Each row is a point on a tangle of strands that fork and nearly touch. The rows are in no order.
Two points are linked if the straight distance between their rows is under 44. Some points are linked to none.
(410): [-20  11  16  14 -11   2  -3  10 -11  -8  -5  -9  11  10 -15  -2   5  12
  -7   6 -14  -5  10  -6  -6]
(178): [ -8  -4  15   2  -2  12   3   8 -18 -10   3 -18  20  -4 -13  -7 -10   8
 -19   2   5   5  -2  11 -11]
(107): [-36  28  15   3   2   0   6  -5   3  15   7   8  -4   2 -19  16   9   4
   5  12 -12  -1   6  12   6]
(20): [ -4 -21  10  26  17   4   2 -13  -6  -8  -7  -2  14   3   4  -4   2  -8
  21 -18 -10  -8   7   6   0]
(213): [-34   6  17  17   8   5  13 -24  -3  22   1  12  -6  11   1  11  14   1
  21   2 -16  -2  22  11   3]
(578): [  0 -10  10  21  15  15  -9  -1  -2 -20  -5  -6  16  -2  -3   3   8 -10
  13 -15  -7  -5   5  -1   4]
(756): [-32  20  18   9  -6  -2   5   0  -8  11   1  -2   5   8 -18   1   4  11
  -4   8  -9  -1  10   9  -4]
(663): [-22  -3   7  18   1  -9  14 -19  -5  14   6  17  -9  12   2  -5   2   2
  13   0 -10   0  16   7   0]
(745): [ -2   3  15  -4   5  24 -15   7   0 -17  -5 -20  16 -12  -3  11   2  13
 -15  -5  11  15 -12  -4   5]
(464): [-11  20 -11 -15  11  -6  14  -5 -11   1   7  10  -4  17  -5  -4   6  -7
   1  -1   1 -32  15   1 -26]
(65): [ -1 -20  -3   8  -5 -13  11 -11 -14  12   5  13 -11  15  11 -20   7   8
  -2   1 -17 -25  19   3 -19]
(800): [ 30 -22 -18 -14 -25 -18  -2   9   4   7  -2   2  -9  -5  17  -4  -5  15
 -13   5   1  -2 -10  -5   0]
(267): [ 15  15 -17 -22 -20 -13  -1  16   3  -4  -4  -5 -11  -7 -10  -6 -11   4
 -11  15   8  10 -16  -6  -1]
(36): [-19   6   7  25   4   6  -1   0 -15  -6  -2  -3   8  14  -9 -18  12  -8
  11 -11 -18 -16  27   0 -11]
(87): [  8   4 -12  -7  -6 -10  10  -1  11   4   2  26 -19   1  10  12  -2   4
   3   8   0  -6  -9  -8   8]
(218): [  9 -18   1   5   3   7 -11   2  -2  -5   9 -10  11 -10   5 -10 -13  -2
  -2  -4  12  20  -6  10   9]
(277): [ -6   9  -4  -1   7  -4   9 -10  12   7   6  20 -16   5   5  13  -2 -10
  15   7  -1  -6  -1  -2   6]
(732): [  4 -19 -11   8 -19 -27  15 -12  -9  21   3  19 -15   7  11  -8  -2   8
   2   4 -15 -14  10   5  -7]
(698): [ 19  19  -2 -22   6   4  -4   7  15   1  -2   9 -11  -7  12   0   5   3
 -24  -4  31  11 -17 -11   3]
(763): [ -6  29 -11  -7  -4 -13  -1   5   4   0   3  -1 -11  -1 -15  -4 -11 -21
   8  14   5   9  -8   2   5]
(293): [ -1 -13  -5   3 -12 -11   0   9 -13  -2   4  -3   2   3  -6 -21  -6   1
  -9   7  -8  -8   2   1 -11]
(136): [ 26 -11 -21 -10 -12 -15   0   0  -5   1   3  -6  -8 -12   9 -20 -13 -16
  -2   6   8  12 -12   8   1]
(345): [-16  -3   7  27  -5   6 -10   8 -11  -8  -1  -9  12  14 -14 -17   4  -4
   6   1 -18  -4  17  -1  -5]
(512): [-22  18  11  -2  15   4  14 -28   8  26   8  13  -7   3  -4  34   5 -11
  27   7  -4   0   2  13  13]
(53): [ -6   6  12   3   6  17  -8   7  -6 -20  -4 -20  21  -6 -12   2  -3   5
  -9  -4   4   6  -4   0  -1]
(850): [  4 -12  -4   0  -8   8   0  16 -20 -15  -4 -23  15  13 -15 -11  10   4
 -15   1 -16 -30  16 -15 -34]
(508): [-20 -13  13  24   8  -6   4 -16  13  17  -6  -1   7  10  -4   6  -2 -12
  33  -8 -13  11   7   5  19]
(448): [  4   7   8  -4  14  19  -2   9  -7 -27 -17  -6  11  -9   1  16  14  17
  -6 -14  -6 -21   2 -16 -11]
(803): [ -8  -9  12  14  -2   3 -13   1  14   1  -4   9   5  -2   7  17   1  16
   6   0  -9   4  -4  -5  22]
(618): [ 28  -7  -2  -7   2  22 -12  27  -3 -14  -1 -22  12  -9   4 -11   9  -5
 -21 -11  22  18 -11 -15   0]
(129): [-32  10  21  14  11   3  14 -25   6  29  -1   6  -4  11  -7  26  17 -11
  31   2 -15   4  17   6  11]
(48): [ -6   8  16  -6  -4  14 -19   8  13  -5   0 -18   7 -13  -3  10  -5  16
 -18   0  19  25 -19   4  13]
(733): [  0 -13  -8  20 -20 -18  -5   1  -5  13   4  -5   3   4  -6 -19 -18  -9
  15   6 -11  23   9  10  12]
(500): [-14  10  13  -4  15   7  11 -12  -9  -7   2   0   6   0  -2   5  -1  11
  -8   1   6 -15   7  11 -13]
(751): [  1  26   7 -22  13   8   0   2  18  -3   1   7 -12  -4   3  11   5  -1
 -11   2  23   9 -18  -6   7]
(431): [ 28 -10 -24  -4  -4 -20   5  -3  -3  -3   1   7 -12  -7   5 -20  -9 -23
  12  -1   1   0 -10   4  -1]
(702): [  3   8   0  -8  -7  -1 -19  -2  21  13   1  -5 -10 -14   1   4  -9  -2
   1   0  18  36 -22   8  27]
(307): [  1  23 -12 -16  -8 -14  -4  12  15   0   2   1 -14  -6 -12   1  -7  -1
  -3  13   4  12 -14  -5   7]
(101): [-13  -7  16  18 -16   3  -3  13  -8  -3  -8  -3  12   6  -6   6   1  30
 -12   5 -21  -7  10  -8   1]
(124): [ -7 -17   8  13  20   2  14 -25 -10  -5   1  11   5   4  13   0   5   1
   9 -13  -9 -22  11  10  -7]
(211): [ 29   5 -18 -22 -21  -9  -9  16   1  -1   1  -9  -9 -16   4 -14 -12  -2
 -10   6  14  21 -14  -1   4]
(650): [-10 -13  -2  28 -10  -9  -9   7  -7   7   3  -4   3  14  -7 -18  -7 -10
  14   4 -21   8  13   1   3]
(833): [ 10  -8  -3  -6  19   2   8 -18   9   2   1  11 -10  -7  19   3  -1  -1
   0  -8  16   0 -13   2   2]
(420): [-13  14  -5  -3  17   5   5  -9  10   1   4  16  -4   7   2  18   6  -8
  16  -1  -4 -16   6   1   1]
(270): [-15  13   8  -4  26   8   7 -26  18  18   4   3  -4  -1  -4  31   8 -16
  27  -4   2   6  -4   5  17]
(728): [  1 -17  -6   9 -11 -22  17 -23   5  22  -1  16 -12   3  14  -1 -21  -6
  15   0  -8  13   2   8  16]
(721): [ -3   1  -3  -2  -4 -10  -6 -13  18  13   0   2  -7 -12   0   4 -19  -9
  13   1  11  32 -13  12  26]
(591): [ 31 -39  -7  -6  -4   5  -8   4  -7  -3   6  -6  12 -13  23  -9  -3  12
 -19  -4  13   2  -5   2  -5]
(94): [  6  -8  -8   3  -5 -19   5 -20   7  15  -2  10 -11  -8   6  -4 -20 -13
  14  -1   2  21  -6   9  19]
(444): [ 11  -5   8  11  18  26  -5   8  -8 -33 -17  -7  15 -17   6  10  21  14
  -1 -21  -4 -11   3 -16   0]
(453): [  7 -12   0  -6  -2   3   2   3 -13  -5  15 -19  15  -3  -6 -13 -16   3
 -14   6  14  12  -8  13  -9]
(638): [ -3  22 -16  -1 -13 -21   9   4  -4   3   4   7 -15   4 -12 -11  -9 -18
   7  16 -10  -3   2   0  -1]
(281): [-10  23   7 -13  12  10  -1   1  11  -6   2  -2   0  -2  -8  15   2   1
  -9   8  14   1 -13   0   1]
(174): [-20  13   3  -2  15   7  12 -14 -18   2   7  11  -1  16   4   0   6   0
   7 -11  -6 -33  29   8 -23]
(796): [  3  13 -19 -12  12  -8   3   2  -2  -9   3   8  -7  14  -7  -8   6 -16
   8   0  -1 -32   8  -6 -21]
(61): [  4   1  -4 -11  -1   6   5  15  -9 -14 -10  -9   6   9 -11   0  11   8
 -12  -2 -11 -35   7 -15 -26]
(381): [ 35 -11 -11 -16 -10  12 -12  31  -2  -4   2 -23   8  -3   4  -8   2  -2
 -22  -4  17  14  -8 -18  -7]
(162): [-18  21   9  -7  19  12   1  -7   3 -10   0  -1   5  -2  -4  14   5  -1
   3  -3   3 -15   0   9  -4]
(28): [ 26 -11  -7   5  -7   7 -24  25  15  -6  -5   0   1  -9  11  -7   5  -5
  -4  -9  11  17  -9 -17  20]
(264): [-27  12   7  10  13   8  10 -15 -15   0   0   2   1  17  -2 -11  11  -3
  12 -11 -12 -19  33  10 -19]
(139): [ 13  -2   4 -14  -6   7  -4  14   7 -11 -13   0   2  -3   6   9   8  18
 -22   0   7  -2 -13 -19 -10]
(374): [  8  -9   5  15  20  17 -12   5   3 -27  -9  -7  13  -8  10   2  14  -4
   8 -18  -1  -4  -2  -8   7]
(545): [ 22   5   3 -21  -8   1  -5  12  11   2  -9   6  -8  -8  16   4   1  17
 -28  -1  20   9 -16 -16   1]
(243): [ 19  -5 -23  -8   5 -15   1   2  -2  -7   0   2 -13   3  -1 -17   6 -20
   3   0  -2 -20  -4   2 -14]
(220): [ -8 -17  -1  10 -12 -21  14 -16  -5  20   1  24 -12  14  10  -9  -8   5
  10   4 -16   3  12   4   5]
(515): [-29  24   9  -1   2   2  12 -19   7  25  12  14  -7   3 -12  24   0   1
   7  18   2   4   1  17   8]
(43): [-13  16 -10   3 -26 -28  11  -6  -5  15   1  10 -18   1 -11 -10 -12 -12
  10  12 -13   7  10   6   5]
(290): [ 40 -29 -18 -21 -16 -13  -7   9   1   4   0  -7   1 -10  15 -10  -1  13
 -22   4  13   7  -8  -5  -7]
(90): [ -4  13   6  -9  -9   6 -20   7  15   6   2  -7  -3 -12  -3  11  -5  11
 -10   3  17  30 -17   8  19]
(446): [-12  17   7   0  21   7  -9 -12  21   6  -1  -4  -2  -2  -8  16   7 -23
  24  -3   3  10 -11   8  16]
(143): [  7   6   6  -9   3  12  -1  14   3 -19 -12  -1   6  -1   3  10  11  14
 -15  -4  -1 -21  -3 -19 -12]
(782): [ 23 -18 -15 -11 -20  10  -6  31 -12  -7   8 -28  15  -1  -9 -12  -5   2
 -22   6   4   9  -1 -14 -11]
(482): [ 15 -35   0   8  -2  12 -13   6  -2  -7   7  -8  15 -12  16  -8  -9   6
  -6  -8  15  18  -3   2  10]
(32): [ 19  -4 -17 -11 -19 -20   0   4  11   7  -2  20 -18  -7  15   0  -5  10
  -5   5   5   5 -13  -9  10]
(356): [ 12 -15  -5  -1  -9   9  -5  25 -22 -13  -3 -26  18   7 -16  -8  -2   4
 -19   6  -8  -7   4 -11 -24]
(276): [  5 -13   4  -2  22   6  11 -14  -1 -15  -3  13   0   2  18  10  10   3
   3 -12  -2 -30   2   1  -8]

A fork is a point with three links, a tip a point with one. Leave the first point through the second and follow the links. Name the first fork or tip that comes.
(290), (800) | (162)
(618), (381) | (143)
(36), (264) | (43)
(444), (374) | (276)
(796), (464) | (345)
(800), (290) | (220)
(143), (61) | (618)

A fork is a point with three links. Follow the links from the first point to the second and name the forks in between, in order.
(782), (500) | (143) > (162)
(213), (136) | (512) > (410) > (345)
(276), (356) | (143)
(512), (267) | (410) > (345)
(796), (220) | (345) > (410) > (512)
(94), (733) | (220) > (512) > (410) > (345)
